Points on a hilly landscape, in no order, each with its height.
From any point a climber steps to the highest of the 2 points nearest to it. It stops when none of these is higher. Distance is the straight distance between rows; heights are no part of it.
K959: [ -8  41 -17   1  -1 -13 -11   2   3  -3 -17   3 -12  -3  14  21  15 -16
  18  -5  28   6 -10   3 -19  23   2  10  -8   9]  h=34.4
K44: [ 29 -52  25 -27  -6 -24  16  36 -29   2 -18  30 -47  15   3  -1  24 -34
  13 -10  -6 -28 -14  24   5  29   2 -39 -11  21]  h=37.8
K21: [  1 -19 -17 -14  13 -11 -33  38  11  23  -3 -25  16  14  26 -21 -11  31
 -69   1 -10  24 -34  24 -19   0  35  -6 -13 -26]  h=22.0
K89: [ -4  25 -28   8 -13  28 -20 -44  12 -18  -7 -16   7  -7  -2   9  10 -28
   8 -22  24   1  -4 -42  19  -4 -39  12  -4  16]  h=47.3
K965: [ 30  18   1  -3  -7 -21  34  12 -23  -7  -8  25  -6   0   3  22  25 -18
  49  10  20 -17 -19   9  -4  33  20 -10  -1  14]  h=25.1
K932: [-22  32   1   4   8   3 -21   0   2 -22   1 -13   5  12 -27   5  -7   1
  18 -30  13  27  -8  14  -4 -10   9   3   5 -13]  h=47.7
K819: [-36 -17  26  -6 -24  11   8 -11  -8   1  -4 -18 -47  -4  -3 -14 -17  -2
 -20  -3  -1  13   4   6   9 -17 -16  10 -48   3]  h=20.7
K878: [ 18 -35  11 -24  20 -28  -5  27  12  16  -9  15  -6  54  10   5   5 -32
   3  -3  -8  -3 -13  19   5  25  30 -37   3 -12]  h=34.5
K440: [  3   3  -6 -17  -4   9  -2  10  31  44 -30 -20 -24  25   6  -8   2  10
 -65   8  -4  20 -20  -5  10 -10  23   8 -30   3]  h=48.0
K56: [ -2 -12   6 -48 -12   9 -29  45   3  -4  29  -3  40  17 -22 -11 -27  21
 -43  -7 -30  13 -36   8 -25 -35  15   6 -21 -32]  h=48.8
K372: [  0 -22   6   2 -19   5  30 -10  -2 -12   9   2  11  37  18   4 -11 -37
  15   3   1 -16  22 -16  30  30  -7 -14  -2   2]  h=9.2
K577: [  8  10   9  41  11 -15  13 -14  -1 -15   1  -8  32 -11 -19   3  -5  13
  24  -1  -9   6   8  -2   7 -17   3  -5  34 -26]  h=4.0
K564: [ 16   4  -7  18  27   3 -10 -20  24   7  21 -11  44  -8  15  -5  -8  24
   4  25 -24  -5  25 -21   0 -20 -15   7  34 -10]  h=24.3
K975: [  0 -46  29  -9 -14  -2  33  -9 -13  -7   9  -4 -29  20  14 -20 -20 -29
  13   8   3 -15  19   5  34  27   6 -34 -23   2]  h=14.6
K970: [ -5 -10  24   7 -18 -15  15  20 -30 -21 -18  10  -5   2  -7  -2  12 -10
  21 -23   9   0  -3  27 -20  16  12   4 -18   7]  h=15.8
K61: [ 13  20 -29  30   9   0 -17 -18  14 -14   0 -12  31 -14  20   8   7   2
  15   3   8   5  14 -21 -16   2  -8   3  25  -3]  h=33.2
K900: [ 18  25   0  16  23  33  11 -30  17 -16   4 -12  32 -14 -41   3  -3  18
  20   2 -14   2  13 -39  20 -33 -35   1  25 -17]  h=19.8
K410: [-12 -18  38 -11 -28  20  26  11 -20 -15  33  18  17  12 -34 -20 -36  -5
   7   2 -29   1   5 -11  38  -7 -26   8   7 -13]  h=15.5
K666: [-22  41 -17   4   9   3 -32  -8  12  -9  -7 -10  -6   9  -3   9   8 -10
  15 -24  25  19  -7  11 -11   7  11   8  -1   4]  h=41.0
K118: [ -2 -10   2  34 -28  11  51  -6 -19 -31 -13  -8  32 -10 -22  -4  -2   1
  30 -14  -8  -7   5 -10  20  -8 -23   1  10  -9]  h=12.8
K684: [-17  25 -16 -17 -15  22 -48  21  16 -21  28  16  26  -7 -28  -9 -19   8
  -8 -14 -10  14 -15  -5 -12 -27 -16  20   9  -8]  h=57.4
K499: [ 19 -13  14 -18   7  12  36 -29  17  15  -5  -7  -3  43  -6  -2  -8  -1
   8  19 -13  -4  37  -6  20   3  10 -12  -9  11]  h=21.3
K659: [ 16 -17   2  10  42 -15  15 -11   7  31  15 -11  15  -8  21   2  12  41
   7  50 -20 -16  36   9  -4   5  19 -15  30   4]  h=40.4
K551: [ -7  -3  -9   3  -6   2 -37  31  11  -6  34   6  36   3   4 -14 -28  20
 -22  10 -18  18  -3   7 -15 -21  -1  17  18 -18]  h=38.0
K694: [-18  14  -6  31 -30  15  20 -26 -27 -29 -11 -23 -13  -8 -13  -2   3 -12
  28 -26  21   5  -7 -15  17   8 -20  -1 -10  -8]  h=6.1
K379: [ -8  21  -7 -35  12  35 -30  -6  33   8   9   1 -12  21 -16 -13 -23  17
 -30  -5  -4  27  -6 -11  10 -31   0  20  -4   1]  h=64.8
K354: [ 19  -4  -2   5  39  -2  12 -17  23  24  -3  -6  14   1   5   2 -10  31
   5  36 -17  -2  40   4  -5  -3  15  -3  20   0]  h=44.7
K396: [-50  15   3 -16  -2  -5 -16  -1  -1  30 -15  -3 -51  -3  -3  19  23 -14
 -36 -13   7   2 -15  21 -28  -1 -12   7 -31  12]  h=21.0
K17: [  7 -30  42  21  19 -55  -7  41 -24 -13   2  20  19  -1  -8   5  11 -22
   6 -22  -5 -16  -8  41 -14  10  32 -24  20  -8]  h=32.0
K644: [  2 -65  50 -15 -12 -17   8  19 -31 -13   5   1 -15  26 -14 -20 -15 -28
 -10 -31 -12  -8   6  28  18   5   8 -28 -21   0]  h=5.2
K821: [ 27  49 -32  -9  -6  -3  21 -25   2  19 -13  10 -14 -40  18  38  39  -3
  24  22  13 -27 -10 -21 -13  16 -13  11 -18  26]  h=14.3
K723: [ -7  -8   9  21  29 -31 -20  12   7   9  21   2  32  21  17   0 -12   6
   2  19  -8   8   6  16  -3  -1  19  -5  32 -18]  h=28.0
K918: [  2 -22 -10 -13  22 -19 -22  38  -2  25  -5  -7  -1   5  24 -15  -5  30
 -42   8  -3  13 -19  39 -30  11  27   6 -12 -13]  h=22.1
K281: [ -9  21 -16  22  14  25 -17 -21   2 -20 -23 -16  -3 -27 -32   2   4  22
  19 -17  17  17   4  -8  -3 -31 -14  11  16  -7]  h=7.7
K906: [-66   0  10  -2 -23  17 -26 -30   2  16  19  -2 -52 -12   4  14   1 -28
 -54 -13   4   7  -3  -1   4 -18 -28  -4 -31  -2]  h=16.7
K37: [  8  -2  28  -9   6  27  39 -32  13  -1   9  -5   6  26 -13  -8 -20   8
  11  10 -21  -2  35 -19  35  -6 -12  -5  -5   3]  h=19.5
K537: [-14   4   1 -37 -52  37 -24  28  -9 -14  40  22  13   6 -35 -24 -32  -6
 -15  -7 -17   3 -26 -24  -6  -7 -29  23 -12 -10]  h=69.6
K772: [ 32 -59  22 -32   3 -30  -4  42 -31   4 -18  30 -32  14  -5  -6  17 -34
   2 -42 -14 -27 -18  34  -7  19  15 -42 -12   6]  h=42.3
K111: [-11  25 -15 -26  17  35 -22 -43  30  18  -8 -10 -21   4  -8   2  -2   6
 -21  -5   8  11  19 -21  12 -25 -13  17  -5  28]  h=65.7
K785: [-47  21   3  -1  -3   5  -7 -26   0  33 -14  10 -63 -22 -10  34  32 -15
 -24  -3  15  -1   4   6 -14  -3 -22   1 -17  20]  h=18.2
K328: [ 17 -64   8 -33  -5 -22  -5  45 -20  17 -35   8  -9   6  15  -3  12   0
 -40 -39 -17  -7 -37  33 -22  10  34 -19 -40  -8]  h=50.0
K150: [ -3  19 -26   9  23  15 -48  -4  22  -3  19  -7  23 -13   6  -6 -15  22
  -4   2   4  22  11  -7  -5 -24 -16  16  33  -3]  h=29.6
K312: [ 14 -61  25  -9  -7  -9  26   7 -18  -8   1   4 -39  30   5 -11  -2 -39
   6  -2 -15 -28  10   9  30  24   6 -48  -8  10]  h=17.0
K250: [  2  -4  -6  25  22 -26 -25  17  -4  17  27   1  23  15  46   7  11  14
   2  32   6   2  12   6 -11  22  17 -13  34  -3]  h=24.1
K769: [ -7 -22   8 -10 -10  -5 -32  47  -2  -7  37   9  37   3 -14  -7 -31  25
 -29   8 -28  11 -18  14 -26 -31  11  12  -1 -28]  h=43.5
K451: [-14 -27  41  28  -7 -27  18  24  -9 -26  18  18  46 -17 -33   0 -20 -11
   7  -7 -36 -17  -3   6  20 -30   8  17  30 -15]  h=9.5
K108: [ -4 -20  13 -11 -21   2   1   7   7 -10  11  11  11  61  19  -8 -17 -43
   5  -5   5   0  -1  -5  27  24   3 -14 -10 -12]  h=6.2
K646: [-31  -2  30 -20 -36  20  -8  13 -28 -29  33  -3   3   4 -31 -19 -31  -4
   4 -17  -1  13  -7   0  10  -9 -19  13 -27 -12]  h=40.3
K658: [ 14 -55   4 -17  -2 -15  -8  43  -5  11 -26   5   7  16  13  -8  -3   6
 -43 -15 -12   0 -26  32 -20  -5  36  -3 -28 -19]  h=54.6
K436: [ 28   5 -23   4  18 -22 -13  -4  14  18  16   5  22   2  53   9  13   1
   2  38   2  -8  19  -6 -18  29  16  -4  28   9]  h=20.8
K853: [ 27  14   9  21   7 -50  10  26 -34 -10  -1  22   0 -12  -5   4  29   8
  33  -2  23   0 -23  32 -21  15  39 -16  15  -1]  h=40.5
K198: [-20  16   6  -2 -25  -5   2 -20  -6  -7   9 -14 -19  24  24   2  -6 -40
  21  -7  30   1  -1  -5  14  38  -5  -9 -26   2]  h=19.7
K665: [  2  21  -4  29   7   4  18 -21  -9 -18 -19 -17   5  -7 -26   3   2  15
  28 -10   9  15   7  -3   0 -11  -3   0  15 -13]  h=5.8
K454: [ 34 -42   8 -14   2 -21  26  42 -12   2 -26  38 -31  -1  11   6  18 -15
   6   8  -9 -32  -7  30  -8  20  15 -16  -3  25]  h=33.5
K347: [ -6 -45  50   8 -15 -15  35  12 -29 -20   7   4  -1  17 -28 -14 -13 -27
   8 -19 -15 -10  17  22  32   2   5 -17   0   8]  h=7.1
K909: [ 11   9  -3  -8  36   9   7 -20  24  15 -13 -12  -5  10 -19  -2 -16  28
   5  14  -5  20  33   3  -3 -12   7   9   5   5]  h=50.5
K80: [-18  25  12 -38  -4  36 -27 -11  22   3  28  -7 -23  34 -13 -20 -29  -1
 -14 -10   5  24  -7 -13  19 -15  -6   3 -16  -2]  h=71.6
K697: [-17   1   0   9 -32  27  -4   8 -13 -32  -2   1  12  -6 -29  -9 -23   8
  10 -15  -6   7   4  -6   4 -19 -25  26  -7  -9]  h=1.9
K919: [  0  -8  14  11   5 -10   1  13  11  -9   8  19  33  18   0   1 -18   1
   9   6 -12   3  13   6   6  -6   7   8  23 -12]  h=32.9
K374: [-28  29   1 -34   4  45 -42 -27  22  -1  20   7 -23   7 -24  -8  -8  -3
  -6 -22  13  18  -4 -24  34 -23 -17  12  -6  15]  h=63.7
K529: [-32  -2  13 -36 -54  34 -20  21 -24 -18  57   8  -8 -15 -26 -30 -37  -9
 -11  -8   0   7 -21 -19   6  -3 -26  12 -31 -16]  h=51.7
K583: [  6 -15  -5 -27   7  -3 -28  42   9  15   1  -9  30  34   5 -21 -16  16
 -55  -8 -17  21 -37  18  -3 -19  35  -6 -17 -33]  h=23.6
K76: [ -9 -34  12   5 -27  13  33 -15  -5 -20  24  -5  -7  15  19 -22 -29 -32
   7  11  -5 -17  21 -13  49  23 -13 -17 -17   0]  h=12.2
K897: [ -8 -25  35  49  -1 -40   8  13 -21 -23  11   4  42 -21 -14   5   0  -1
  15  -3 -24 -12   1  16   9 -24  17   0  40 -19]  h=7.3
K979: [  6  33 -24   4  47  -9 -30 -15  15  29  10 -20  -3  -7  12   2   5  31
   1  21  22  13  19   3 -18  11  12   4  22  13]  h=50.8
K452: [ 22  -8 -20  -2 -12  18  -1 -12  28  -5  -2   8  31  21  26  -3 -13  -5
 -11   7 -11   1  18 -26  -2  -4 -11  16  12   6]  h=40.1
K877: [ 12  -5  10 -13   7 -23   5  24   0   2 -11  21  -1  35   9   8   8 -26
  21   7   5  -4  -6  21  -5  38  23 -20   0   0]  h=29.3
K418: [-18  28 -15  21 -23  12  29 -34 -26  -8 -27 -16 -42 -30  -2  16  33 -12
  23 -12  28  -7 -15 -22  -4   7 -17  -1 -21   9]  h=10.4
K767: [-52  -6  21   1 -25   9  -4 -24   0  16   5 -15 -65  -9   6   2  -4 -17
 -34   3   5  12   7  -1   1 -12 -14   2 -37  -1]  h=18.8
K358: [ 10  -1   3  38  -4  13  61 -37 -13 -27 -10 -20  23 -10 -27   0  10  14
  34 -12  -9 -13   2 -20  16  -8 -14 -13  11 -21]  h=15.4
K138: [ 23   5   6  40   8 -42  18  17 -41  -9  17  18   8 -24  14  11  32  17
  36  13   8 -14 -19  16 -16   9  29 -23  35 -10]  h=45.7
K496: [-18 -29  29   9 -32  -6  22  12 -35 -31   7   1   6  14 -13 -11 -13 -24
  16 -26   0  -1   6  13  22  15  -2  -8 -11  -1]  h=9.4
K898: [  9  20 -31   0  37  -2 -11 -16  15  37  -7 -10 -28 -49  17   9  13  44
 -11  38  14  -6  14   5 -24   7  -5  17   4  27]  h=31.0
K235: [-17  17 -16 -24  10   4  -6 -19  34  58 -19  -7 -57   7  -3  17  11   2
 -53  11   4  14 -10   2  -6  -9   1   7 -13  23]  h=54.4
K209: [-10 -33  55 -28 -15  -3  -2  12 -26 -14  47   0  -2  29 -18 -33 -42 -20
  -4 -16 -12   6 -10  14  32  -2  -4 -21 -28 -27]  h=30.0
K912: [-25  19  -6 -19  10  19 -15 -38  28  42 -12 -13 -51   8   0  10   8  -3
 -24   2  12  11   9 -13   8 -10  -4   8 -18  25]  h=59.3
K29: [ -8   4 -13  -9   6  13  12  -8  17  22 -35  -7 -31  -6   1   2  -1  16
 -15   9   1   9  14   5 -17 -14  -8  30 -15  21]  h=25.8
K895: [  6 -19   9  37 -23  -7  54  -4 -20 -35 -22   7  28 -13  -8   3  14  -3
  22 -15 -14 -21   6  11   6   9   1  -6  22   0]  h=9.7
K309: [ 30   4 -11  46   8 -28  39  -7 -27 -10  19   9  15 -35  23  14  44  28
  45  25   4 -29 -15  -6 -15   6  20 -32  38 -12]  h=51.8
K507: [  3 -32  40  18  22 -49  14  25  -8 -13   0  11  10   6 -13  15   6 -31
   6  -7 -23 -27   7  25  14  -1  27 -19  34   0]  h=27.8
K516: [-28  39   7  -7  -7  23 -35  10  -2 -27  27   2  10  11 -49  -2 -17 -10
  19 -28   6  21 -19  -1   9 -19  -8  10   4 -18]  h=57.7
K457: [ 15  -9  27  14  -9 -31  33  11 -29 -18 -19  12  -3   7 -19   2  18 -14
  31 -15   9  -5   0  26  -4  22  21 -16   9   6]  h=18.7
K533: [  2 -19  20  57   8 -36  22   3 -23 -18   8   1  24 -28   6   6  23  13
  22  14 -15 -17   5  13  -3 -13  23 -11  45 -11]  h=5.6
K807: [-22   7  -3   6 -32   3  14 -37  -5  -4  14 -16 -26  -2  36  -3 -10 -37
   9   4  24  -9  14 -26  21  33 -20   0 -29   8]  h=16.4
K861: [ -3  15  -3  32   5   3 -10   2  -2 -25  11  -3  35 -24 -28  -4 -14  24
  14  -1 -14  11   4  -9  -2 -33 -19  15  30 -26]  h=2.2
K327: [-24   4  -5  22 -36  29   8 -14 -24 -33  -5 -21  -5 -17 -24 -13 -11  -1
  16 -24   8   5  -3 -19  23 -10 -40  16 -16  -4]  h=4.2
K902: [ -1  -3   2 -38 -23  18 -18  36  12   5   2  -8  15  37   1 -19 -16   1
 -52 -14 -14  25 -38   0   3 -21  17   2 -29 -20]  h=25.4
K101: [ -8 -35  36  -4 -23 -21   7  27 -40 -28  -5   5  13  17 -12  -1  -1 -21
   4 -36   1  -5  -4  34  -8  14   5  -3 -20   0]  h=12.7
K126: [ -5 -13  33  -9 -13  22  39 -17  -4  -8  27   7  10  17 -20 -20 -32  -3
  13   6 -20  -4  20 -24  46  -5 -24  -4  -1  -5]  h=17.9
K719: [-17  22 -19   8  22 -13 -29  18  -1   1  -3  -9 -10 -20   6   0   4  23
   0   2  20  15   0  32 -33   7  13  11   1   3]  h=27.9
K352: [-16  15 -15  17   1  37  -7 -33   6 -24 -26 -14 -11 -33 -25   4  10   6
   9 -15  20  -3   1 -21  17 -30 -33  17  -3   8]  h=9.3
K710: [-20 -24  36 -24 -33   8  -5  26 -28 -22  32   4  12  31 -19 -19 -37  -9
  -6 -20 -15   9 -15  12  14  -6  -7  -2 -28 -19]  h=34.1
K171: [ 24  23 -12   5  24  21 -15 -27  29  -3  12  -7  40 -13 -15  -2 -13  20
   4   9  -9   4  27 -35   8 -32 -31   9  27  -6]  h=21.9
K559: [-29  13   2  13 -34   8  19 -20 -24 -13 -21 -16 -29 -20   3  -1   5 -15
  20 -14  18  -1   1  -6   6  12 -21   6 -27   8]  h=8.1
K342: [ -6  14   6 -17  -5 -14   1   0  -1   5  -7   6 -17  39  23   6   3 -32
  23  -3  23   5 -11  11  -4  39   4 -13 -22   8]  h=23.9
K580: [-10   1   7 -31 -31  19 -23  13  14  20   9 -19 -12  35  17 -18  -9 -15
 -56 -12  -6  25 -38 -16  21 -12  11  -7 -42 -19]  h=27.1
K351: [ 36 -47  -5 -24  30 -29  -5  42   6  33 -20  17 -20  33  10  -1   7 -12
 -12  -2 -17  -9 -24  22   6  26  39 -40  10 -11]  h=38.1
K333: [  6  10  -4   3 -22  16  20 -35  -1  -9  20 -11  24  22  11   0 -12 -29
  25  -7   4 -12  24 -34  36  27 -25  -5  -3   4]  h=35.3
K997: [ 35  28 -27  26  20 -15  -9 -29   4   5  11 -15  32 -13  30  19  26   2
  24  18   8 -10  18 -27 -13  19   4  -8  30 -13]  h=39.5
K520: [  7   1  -4  21   4 -15   8   5   6  -7  -6  13  29  11  17   9   1  -8
  16  12   5  -1  12  10  -5  18   9   0  15  -7]  h=39.7
K753: [ -2   5  -9  -5 -16  26   1 -13  19  -6  -4  -2   9  14   5  -6 -16  -3
  -1   4  -4   5  14 -22   5 -16 -25  23  -3   8]  h=46.9
K730: [-11  -4   5 -50 -37  27 -26  38  -8  -6  31  14  25  11 -32 -13 -27  10
 -30  -5 -21   6 -36 -12 -23 -24  -4  12 -22 -19]  h=55.4
K151: [ 23  11 -14  23   6 -14  21  -2  -1  -8  -9   6  26 -17  20  10  24   2
  32  16   0 -20   9  -4 -16  16  10  -6  19   1]  h=49.0
K53: [-14  16   6  16  30 -32 -25  23 -17   2  13 -11   9 -15   0  -4   2  27
   7  -4  11  22  -5  41 -32   7  28  -7   9  -7]  h=32.2
K629: [ -9 -27  35  11 -20  -2  29  19 -11 -18  19  24  38  -1 -44  -6 -24 -13
  11   2 -37 -12  -4  -6  29 -15 -16  17  21 -12]  h=12.1
K651: [ 37 -70  13 -37   8 -31  -9  53 -29  13 -24  22 -19   1  -3  -6  18  -8
 -19 -43 -18 -22 -28  42 -19  14  30 -32 -12   2]  h=46.1
K10: [-33  -5   8  -6  -8  10  11  -8   3  17 -30  -9 -46 -11 -11  -2   2  10
 -24  -2  -5  11  10  16  -9 -17 -12  25 -34  13]  h=23.3
K664: [ 22  45 -17  -3   4 -21  13   0 -10  10 -12  11 -12 -11  13  26  21  -3
  38  13  32  -7 -20  -1 -13  26  17   1  -1  10]  h=29.1
K423: [  5  25 -30  20   7   4  -9 -15   6  -4 -23  -5   3 -28  23  10  16   5
   6   0  16  -3   4 -18 -21   0 -12  17  12   9]  h=28.6
K840: [ 12 -37  25  -5   4 -12  28  10  -1  -6 -10  11  -7  36  -4   8  -3 -32
  15   1 -16 -19  18  11  20  20  11 -29   8   8]  h=20.6
K815: [  5  43 -20   7 -18   1  31 -26 -13   9 -25   2 -38 -38   4  29  38  -8
  30   7  23 -19 -18 -22  -8  15 -14   7 -18  21]  h=12.3
K244: [-30  26 -12 -35   4  41 -57  13  14 -20  24  18   7 -21 -45 -12  -9   8
 -11 -22  -2   9 -19   0  -2 -34  -9  21   1  -2]  h=48.9
K241: [-13   3 -12  -2  24 -21 -19  29  -3  18  -8  -7 -14 -17  23  -8   2  31
 -26  10  12  10 -12  37 -38   7  14  18 -12   4]  h=24.6
K403: [ 14   4 -24   3  31  -9  -2   2   3  33  -2  -6 -14 -26  34  -4   6  46
  -2  43   4   0  16  10 -24  14   5   8  14  17]  h=33.7
K837: [ -1  22 -27  12 -26  24  10 -40  -6 -16  10 -18  18   5  10   3   3 -31
  18 -16  20  -8   6 -45  22  20 -34  -4  -7   5]  h=40.7
K624: [ 36  47 -36 -11  14 -15  -6  -9   1  25   7  10  -5 -43  35  29  29  13
  17  36  22 -24  -4 -12 -17  21   0  11  -2  26]  h=16.2
K35: [-11  18 -35  17  21   9 -32  -8  13   4 -16 -11  -6 -44  21   4  11  26
  -9   7  16   4  11  -2 -20 -12  -9  18  13  16]  h=25.7
K843: [-10 -20  13 -18 -42  13  -8   8   3 -10  23   3  -4  47  25 -23 -26 -29
 -27  -3   0   6 -15 -16  24  10  -4  -7 -26 -11]  h=3.9
K795: [  5 -36  30  12  13 -21  29   7   6  -9  -7  17  14  23 -17   6  -6 -30
   7   3 -28 -19  15   8  20  -4  13 -12  27  -1]  h=24.2
K420: [ -8   4   5  14  -1   9  -8  11   1 -19  -4   1  15  -9 -28  -6 -22  22
   5  -7  -9  19  13  10 -14 -24  -6  19   6 -10]  h=0.3
K553: [-17  13 -18 -22   7  12 -17  -2  34  50 -19 -16 -39  14  -2   5   2  11
 -76  -5   4  25 -21   1   1 -22  17   8 -18  11]  h=50.9
K934: [  7 -27  20  39  -3 -29  40  11 -14 -27 -12  18  19 -21   0   7  16  -7
  21  -1 -13 -26  13  17  -4   4  15 -13  32   2]  h=7.5
K839: [ 25  -1  -8   8  30 -11  21   0   2  18   1  -3   3 -28  23   5  18  41
  16  43  -5 -14  25   6 -22  17  13 -12  20  15]  h=37.0
K227: [-22   6 -31  15  16  19 -29 -25  29   7 -27  -1 -14 -47  10  14  20   8
 -31  -8  14   0   6  -8 -15 -25 -26  29   8  27]  h=22.7
K647: [-20  -4   9 -18  -6 -13  -1  17  -2  21 -27   0 -33   2   6   6   6  -3
 -29  -2  -1   8 -19  28 -31   1   7  14 -37  10]  h=24.0
K9: [ -6  11 -28  -2  25   0   2  -9  23  32 -27  -4 -34 -31  10   6   5  27
 -29  27   2   3  12  10 -23  -8  -1  29  -2  22]  h=28.4
K416: [  0  11 -18  11   0   9 -45  11  20  -7  35   8  41 -11  12 -13 -22  18
 -10  13 -13  12   5 -19  -7 -29 -22  17  36 -12]  h=33.1
K79: [ 15 -30   2 -16  -8 -15  26  27  -1  13 -29  30 -25   1  25   3  18  -7
  -9  18  -3 -20 -10  19 -17  16  13   7 -17  16]  h=30.3
K737: [  9  25 -40  18  33   5 -14 -21   0  14  -6 -15 -13 -55  30   9  31  41
  -3  27  15 -10  12 -12 -19   3 -13   7  16  23]  h=28.7
K421: [ 37  17 -25  25   7 -15  21  -7 -18  -3  11   3  20 -34  33  13  43  29
  37  31   4 -30  -2 -11 -19  19   9 -17  21  -5]  h=58.5
K325: [ 20  -2 -14 -22  15  -3  -5  12  27  42 -28 -13 -11  38  13 -14  -8  10
 -45  14   1  20 -19   3  -4   4  35  -7 -16  -1]  h=44.9
K124: [-25  33 -14   6   6   2   5 -14  -2  24 -31  11 -53 -43  -8  33  35   0
  -3  -1  17  -4  -4   1 -19  -6 -14  19 -10  22]  h=18.1
K497: [ -4  16 -12   6  -7  47   8 -40  -1 -28   3 -23  -2 -24 -33 -10  -4   1
  17 -15   9  -1   5 -40  34 -21 -51   3   2  -1]  h=11.1
K734: [ 27  -6  14   9  -3 -27  45   9 -21 -14 -10  25  -3   5  -8  17  31 -21
  42   0   8 -29  -6  10   6  30  22 -31  18  14]  h=21.8
K584: [ 29  -8  14 -10  24  -6  32 -22  19  23 -12   3   6  24  -7  16   5  -2
  24  24 -14 -13  28   4   4  20  25 -17   7   9]  h=23.8
K773: [-14  10  -9  15 -29  13  23 -45 -13 -20  15 -30 -17 -18  15 -11 -16 -21
  20  -2  28  -6  17 -29  38  22 -27  -9 -23  -2]  h=14.1
K185: [-12  18  -8  15 -10  34  19 -51 -14 -22  13 -31 -16 -19 -15  -6  -7  -6
  22 -13  21  -3  15 -37  43  -4 -33  -7 -20  -8]  h=12.4
K867: [ -5 -17  -3  -7  -9 -19   9  33  -7  16 -26  20 -21 -10  25   6  10   3
 -26  11   1  -3 -17  23 -38   6   8  25 -25   2]  h=26.9
K283: [ 10  18   9  12  20 -46  -9  35 -33   1  14   4  -6 -19   7  -2  18  25
  18   0  25  10 -21  42 -29  16  28 -14   6  -4]  h=36.4
K249: [ 11 -48 -11  -6 -13  -7   1  36  13   8 -28   7   5  17  29 -10  -7   6
 -43  10 -12   1  -6  10 -12  -2  29   7  -7 -10]  h=62.7
K16: [  7  10 -19  26  36   8 -36 -19  10   6  27 -23  36 -16  15  -5  -1  35
   2  22  -1  10  24 -23  -2 -19 -26   4  39  -2]  h=26.6
K155: [ 37  10  -9 -11  15  -2  21 -34  21  16  -4  -5  23  18  11  22  12 -10
  21  21 -15 -19  32 -14   0  25  13  -8   8   2]  h=27.7
K75: [ -3  18 -30 -22  30  25 -44 -23  44  13   0  -5  -5   1  -6  -3 -15  20
 -31  -7   8  20  13 -14   0 -31  -1  25  12  14]  h=58.7
K206: [-16  20 -31   9  14   7  -5 -26  17  24 -34   9 -31 -51   5  28  34   8
 -19   7  13 -11   8  -9 -22 -11 -27  20  -1  26]  h=20.3
K816: [ 36  32 -21  -5   7  -2   3 -35  16   8  -4  -5  25   1  18  23  21 -12
  31  13   9 -14  19 -25 -10  32   5  -5  10   8]  h=32.8
K395: [ 42  18 -34 -14  13 -14   0  -1   8  26  11  14   8 -18  46  14  21  12
   3  48   8 -20   7  -7 -20  35  11   1   5  19]  h=18.0
K947: [-21  26  -8 -24  10  52 -41 -14  18 -17  11   9  -5 -20 -46 -10 -14   9
   3 -19  15  12 -12 -20  22 -35 -24  20   9   8]  h=56.2
K430: [  2  21 -25   1 -12  36 -18 -22  22 -16  -6  -2  13 -10  -4   0 -10 -11
   2 -13   4  12   5 -37  11 -19 -42  21   1  12]  h=54.5
K879: [  0  -2 -10 -21 -35  19 -17   6  21  12  -3  -1  -5  37  32 -11 -10 -15
 -51  -6  -2  21 -19 -25   8  -9   6   9 -23   2]  h=29.2
K780: [  2  -6 -24  -4 -25  10  -7   8  24   4 -15   8  12  23  34  -3 -10 -12
 -29   1  -5  12  -5 -13 -15  -4   0  24  -3   6]  h=33.4
K109: [ 25 -33  -6 -20  24 -14  -6  32  20  34 -21   1   0  43  12 -14   0   2
 -32   6 -11  16 -21  14   9  12  42 -29  -4 -14]  h=41.4
K42: [-14  38   4  -6  -4  24 -31  10   5 -15  23  15  24  -7 -47  -6 -17  12
  17 -14  -6  19 -13 -12   2 -26 -23  13  24 -20]  h=70.0
K706: [ 17  -3  38   4  15 -53   1  34 -33  -3  -4  16   8   2 -11   1  20 -13
  25 -21  14  -4 -13  48 -20  20  36 -26  10  -2]  h=35.9
K479: [  9  30 -23   0  45   7 -21 -35  27  16  -5 -16   4   0  -5   7  -3  26
  12   6   7  12  31 -12  -6  -3   3   8  15  10]  h=57.2
K733: [ 24   9  -2  30  12  16  39 -41  10 -17  -4 -29  42 -23 -27   6   7  14
  25  -7 -15 -15   9 -31  10 -23 -28  -8  16 -25]  h=17.6

Call two points neighbours if one is among the 2 nearest of the other. Go from one point of each pair to the other, from neighbour to neighbour, staying as high as possible. Name the lowest point that can't be avoided.
K537 and K249 | K533
K249 and K479 | K124
K80 and K42 | K244
K80 and K111 | K75
K479 and K997 | K35

For each start below, name the point where the climber stops.
K697 | K421
K496 | K42
K396 | K249
K897 | K997
K861 | K111
K76 | K421
K342 | K111
K918 | K421
K533 | K537
K644 | K42
K21 | K430
